A landscape with many valleys, sampled at points; each row gives a point and its height.
A ball rolls from a point to whichever of its 2 nearest points has the largest drop for the distance, and stops where none of them is lower. Distance is the straight distance between rows; heights are no part of it.
Z294: [104 156  97 102 148 134 142 108  91 149 104  58 122 145  89 125 142 162
  77 181 141 109]  height 315
Z520: [150 141 125 135 148 108 120 151 177  84 179 106 168 117 142 122  96 121
 109 134 113 136]  height 351
Z184: [161 147  95 138 115 152  95 107 143 119 121 111 109 155 106 117  64 131
 114 150 110 197]  height 465
Z554: [134 162  66 118 141  89 139 160 138 122 176 114 186  98 127 152 121 135
 100 126 139 190]  height 383
Z629: [142 141 119 116 130 165 174 142 115 114 107  98 108 165 115 141 106 156
  55 194 140  98]  height 361
Z471: [ 80 112 129 158 140  76 192 182  89 160 130 163 185 154 154 185 128 161
 128 109 181 108]  height 494
Z289: [108  94 146 149 112 138 137 115 141  87  87 166 120 164 147 126 101 100
 145  77  96 127]  height 748
Z449: [122 140 139 162 122 118 118 102 157  77 132 139 112 127 175 110 122 120
 166 114  87  99]  height 725
Z798: [123 120 113 139 142 156 123 129 139 175 191 125 140  78 172 150 126 123
 133 135 112 192]  height 412
Z548: [150 169 119  94  81 145 103 120 120  92 121  85  90  77 131  95 140 119
 162 172  66  96]  height 613
Z109: [167  99 155 148 158 146 136  65 131 120 149  98  84 107 173 117  51 148
 133 145 103 100]  height 649
Z47: [124 128 109 121 128 172 148 165 139  91 153 221 103 144 152 176 149  89
 105 117 128  81]  height 501
Z795: [112  69 108 131 103 145 139 122  98 170 124 166  86 144 116 151 177 157
 121 165 179 119]  height 459
Z770: [142 110 141 146 112 150  90 158 151 119  84 101  97 152 120 107 161 120
 132 195 195 105]  height 670
Z305: [145  98 120 132  84 164 110 121 122 104  96  84 101  93 160  94 108 121
 183 161 106 141]  height 550
Z780: [142 124 158 164  82 149 188 162 137 135 133 129 117 171 128 158 125 156
  84 166 127 114]  height 388
Z178: [130 146  87 142 134 114  95 128 158 122  96  77 131 150 151 111 153 119
 145 129 172 161]  height 382
Z172: [166 169 168 122 190 103 140  58 148  95 136  93 177  66 132  78 105 134
 148  63 117 142]  height 130
Z62: [ 55 144 105 101 145  85 154 127  60 146 108 189 150 110 126 168 134  89
 169 142  86 100]  height 619
Z628: [151 150 116 145 108 145  59 154 174  88 100 103  99 181 109 104 116 141
 100 151 160  77]  height 656
Z764: [ 77 117 110 160 137 134 124 142 130 169  93 119 138 168 152 137 150  91
 165 145 166 152]  height 424
Z948: [128  78  96  57 123 124  76 115 133 105 136  82 140  96 132  93 125 143
 121  94 126 145]  height 477
Z436: [ 97 101 106 134  69 102 142 132 104 105 157 171 149 105 122 131 160 146
 178  90 133  93]  height 303
Z465: [137 144 160 170 105 131 107 121 122 141 125 133 116 153  64  97 105 160
 136 143 100  97]  height 426
Z200: [ 91 141 131 119 129 128 142  57 108 111  81 117 165 103 132  95 128 132
 179  41 107 185]  height 237
Z428: [155  72 147 100  96 170  71 168 129 117 128 158 102 105  79 102 153  91
 115 109 153 123]  height 478
Z682: [144 113 169 116 161 150 139  83 167 110 138 121  64 167 172 146 103 137
  87 136  80  92]  height 631
Z998: [125 101  93  86 102 128 119 123 108 111 109  93 109 101 120 124 211 128
 130 119 171 106]  height 257
Z872: [132  63 121  91 135 141 110 122 132 123 114 137 130 129 127 121 107 113
  96  86 123 192]  height 499
Z229: [135 152 132 148 118 209 104 178 169 126 109 129 112 162 141 139 126  95
 101 108 136 166]  height 654
Z402: [113 168 131  93 160  90 134 120 117 137 136  30 148 108 122  97 142 135
 105 155 111 104]  height 247
Z383: [193 195 159 169 113 118  87 153 165 105  97  91  80 110 120 112 140 105
 160 111 145  99]  height 310
Z492: [186 176 131 119 112 135 118  97 127 146 101  67 107 125  88  94 103 157
 143 126 103 161]  height 444
Z502: [195  93 117  45 135 127 136  77  91 167 135  71 134  97  93  68 109 161
 131 134 147 133]  height 665
Z132: [112 158 135 132 153 144 130 146 144 110 119 191 105 180 137 152 184  79
 110 173 151  71]  height 525
Z577: [113  61 152 100 125 136  70 155 143 153  94 155 124 162  95 129 135 102
  89 134 143 158]  height 487
Z708: [178 139 110  90 126 104 110 110 136 129  75  51  95 114 125 117 199 117
 139 139 163 165]  height 324
Z441: [119 192 104 120 206 122 159  57 123 116 159 139 177  56 136 115  97 124
 142  99 122 159]  height 177
Z259: [131 140 154 132  94 149 119 146 144 105 138 137  82 113 129 133 146 112
 131 161  69  77]  height 680
Z251: [ 71 112 109 157 132 102 137 134 122 166 184 162 171 107 175 152  86 154
 161 140  93 186]  height 430
Z85: [157 135  96 130 118 114 120 121 170  65 140 153  88 141 144 156 169 149
 114 141 154 101]  height 581
Z445: [169 140 103 106 134 170 112 152 153  88 132 115 118  81 153 134 152  97
 116  81 143 124]  height 275
Z139: [184 166 128 124  87 147 144 123 121 115 145 120 142  74  91  81 141 141
 148  60 146 123]  height 214
Z486: [136  70 121 150 122 134 152 123 118  91  94 114 125 153 150 115 107 107
 151 189 131 116]  height 521
Z461: [105 123 134 133 111 154 118 210 143 141 178 230 141 148 136 174 105 120
  98 126 121 107]  height 480
Z231: [ 64 129  86 141 108 134 132  86 101 102  94 134 189 106 149 105  90 150
 190  94 140 172]  height 267
Z451: [165 122 175 127 171 109  62 123 177  99 164 107 131 103 146  94  85 106
 124 137  86 119]  height 381
Z886: [105  92 117 135 126 115 193 158  70 157  89 156 146 128 110 165 132  96
 144 150 143 143]  height 454
Z448: [167 169 128  94 113  88 190  75  88 169 136 104 164 100  91  85 131 174
 165 102 108 167]  height 437
Z718: [121 134 186 169 182 126 164  84 148 149 112 121  91 156 152 132 143 117
 130 118 107 105]  height 652
Z31: [ 68 139 115 141 156  97 125 151 157 152 154 150 164 157 209 168 110 102
 147 165 111 160]  height 458
Z296: [161 115 119 119  85 118 179  98  84 133  89  91 122 126  94 104 112 162
 136 124 125 161]  height 423
Z218: [130 168 107 117 169 141 112  87 139 167 195  84 130  64 154 121 150 141
 147 133 121 123]  height 373
Z244: [114 131 110 134  87 157  81 162 176 112 111 118 120 177 126 127 125 158
 110 103 124 132]  height 637
Z524: [103 162 117 165 104 118 113 131 102 118 127 180 154 150  56 115  69 151
 144  89 103 128]  height 443
Z217: [149 180 165 100 179  93 130  88 134 134 139  72 126  91  95  96 139 132
 118  90 115 111]  height 179
Z729: [150 166 131 167 124 117 136 133 156  87 113 136  87 160 156 138 181 106
 152 168 152  53]  height 551
Z702: [ 57 145  95 125 173  99 171 113  87 172  85 168 115 133 161 191 167 103
 133  89 139 155]  height 672
Z458: [131 165 126 154  68 105 152 139 114 129 136 123 138 110 113 115 188 167
 159  73 135 114]  height 256
Z370: [ 81 154  91 126 161 175 163  72 117  95 128 131 204  58 167 127  88 140
 163 122 127 193]  height 225
Z544: [112  95 175 118 153 180 144 131 163 154 153 163  97 167 183 161 133 128
  81 140 112 106]  height 614
Z567: [ 81 109 116  95 160 109 154 100  80 100 120 151 131 144 110 136  98  89
 127 170  89  80]  height 647
Z97: [145 109 127 165 107 122  73 124 163 154 161 163 107 181 107 134 108 160
 124 178 121 114]  height 442
Z119: [145 130 113 100 141 135 161 114 102 106 148 106 121  91 133 130 163 106
 121 119 114  99]  height 143
Z54: [ 86 113  99 119  79 136 123 152 134  99 173 124 142 121 168 125 151 168
 127 140 120  84]  height 360
Z697: [218 132 174 129 108 116  68 166 140 104 115 100 110 104  81  94 125 130
 126 140 166  91]  height 348
Z494: [146 101 146 132 150 159 123 123 167 108 153 140 107 159 159 141 151 135
  82 119 179  66]  height 602
Z806: [ 95 123 161 173 127 138 142 136 127 166 142 123 168 142 126 117 102 162
 121  80 154 153]  height 615
Z927: [ 47 135 142 132 147 103 137 111 103 154  99 182 121 182 130 169 139 101
 138 125 101 112]  height 646
Z182: [138 119 146 130 119 120 139 176 102 156 172 191 144 114  80 163 113 136
  92 131 117 133]  height 470
Z768: [181  93 132 114 147 126  84  62 111 160 150  84  96  78 139  89 108 160
 149 137 116 126]  height 659
Z107: [ 82 128 132 123 144  71 183 135 108 106 112 155 145 125 147 168 144  62
 154 136  64 162]  height 575
Z376: [103  76 134 164 104  83 122 135 111 168 116 157 136 146 131 144 138 112
 168 135 139 177]  height 440
Z828: [217 130 143  61 118 127  61 124 118 111 134  91  92  81  91 100 113 171
 106 110 160  84]  height 369
Z576: [168  94 158 159 132 138 110 138 179 132 113 158 100 223 121 131  93 138
 111 213 154 128]  height 451
Z742: [203 192 108 115 108 165  80 136 149 123 118 106 101  83 116 107 153 125
 156  95 160 146]  height 254
Z392: [116 121  97 118 117 115 177  95  76 211 142 124 112 117 105 150 158 181
 117 136 157 146]  height 450
Z477: [124 130 148 154  71 139 172 139  97 147 137 106 133 136 116 124  89 164
 122 149  76 137]  height 405
Z389: [144 128 131 116 170 100 172  91  69 195 161 125 162 109  84 136 106 163
 131 119 134 158]  height 445
Z9: [118 127 124 137 182 108 101  94 125 194 152 125 117 115 112 130 150 107
 135 123 133 142]  height 329
Z988: [100 156  74 100 109 127 117 154 141 121 180 128 152 120 114 138 149 167
  83 137 151 125]  height 402
Z339: [159  83 122 150  86 147 139 138 102 140 121 158  95 113  93 110 150 120
 152 116 162 123]  height 466
Z825: [151 111 127  69 125 138  73 109 129 107  92  77  78 119 114 105 110 134
  96 130 115 114]  height 425
Z692: [ 81 147 131 120 148 142 163 194  79 167  82 164 168 127 108 171 137  97
  98 121 169 139]  height 468
Z909: [ 65 136 141 141 128 116  91 152 159 150 120 139 152 189 131 135 133 143
 104  68 139 134]  height 622
Z838: [131 119 149 175 144 141 143 124 129 137 177 160 132 133 126 130 122 146
 109  91 163  79]  height 610
Z236: [ 91 145 122 138 125  69 131 145 105 129 147 177 171 157  97 162  98 151
 103 105 101 133]  height 457
Z536: [151  72 186 146  97 107 131 170 166  99 122 121 116 149 136 121 176 116
 125 186 142 104]  height 679
Z99: [145 108 146 126 127 159 128 151 106  93 119 176 139 128  92 119  82  77
 117  98 107 109]  height 759
Z332: [124 136 123 132 124 189 164 163 158 100 121 137 126 169 180 151  82  96
 101 130  94 172]  height 668
Z37: [ 96 163 148 146 170 118 137  76  99 177 116 138 157  99 100 108 129 113
 157  73 104 166]  height 297
Z969: [117  72 161 116 147 142 113 138 154 114  84 102 121 186 136 117 102 120
  97 144 138 102]  height 500
Z148: [ 66 169 145 139 160  86 160 201 113 175 106 182 180 154 161 185 121 119
 123 125 153 147]  height 481
Z562: [112 135 113 141 114  90 140 157 164 115 141 129 157 112 165 149 158  89
 158 125 100 181]  height 515
Z740: [145  78 136 111 144  88 123 165 141  95 153 115 146 116 125 124 158  71
 132 191 120 123]  height 690

For each start below, name the point where the ball stops.
Z477 => Z172
Z107 => Z200
Z692 => Z119

Call two points neighbours if one is among the 2 nearest of the other. Go from one point of each pair to the other, from neighbour to neighbour, staying as low as possible. Name the highest point that can't be avoided.
Z520 and Z139 => Z988
Z200 and Z172 => Z231
Z139 and Z119 => Z445
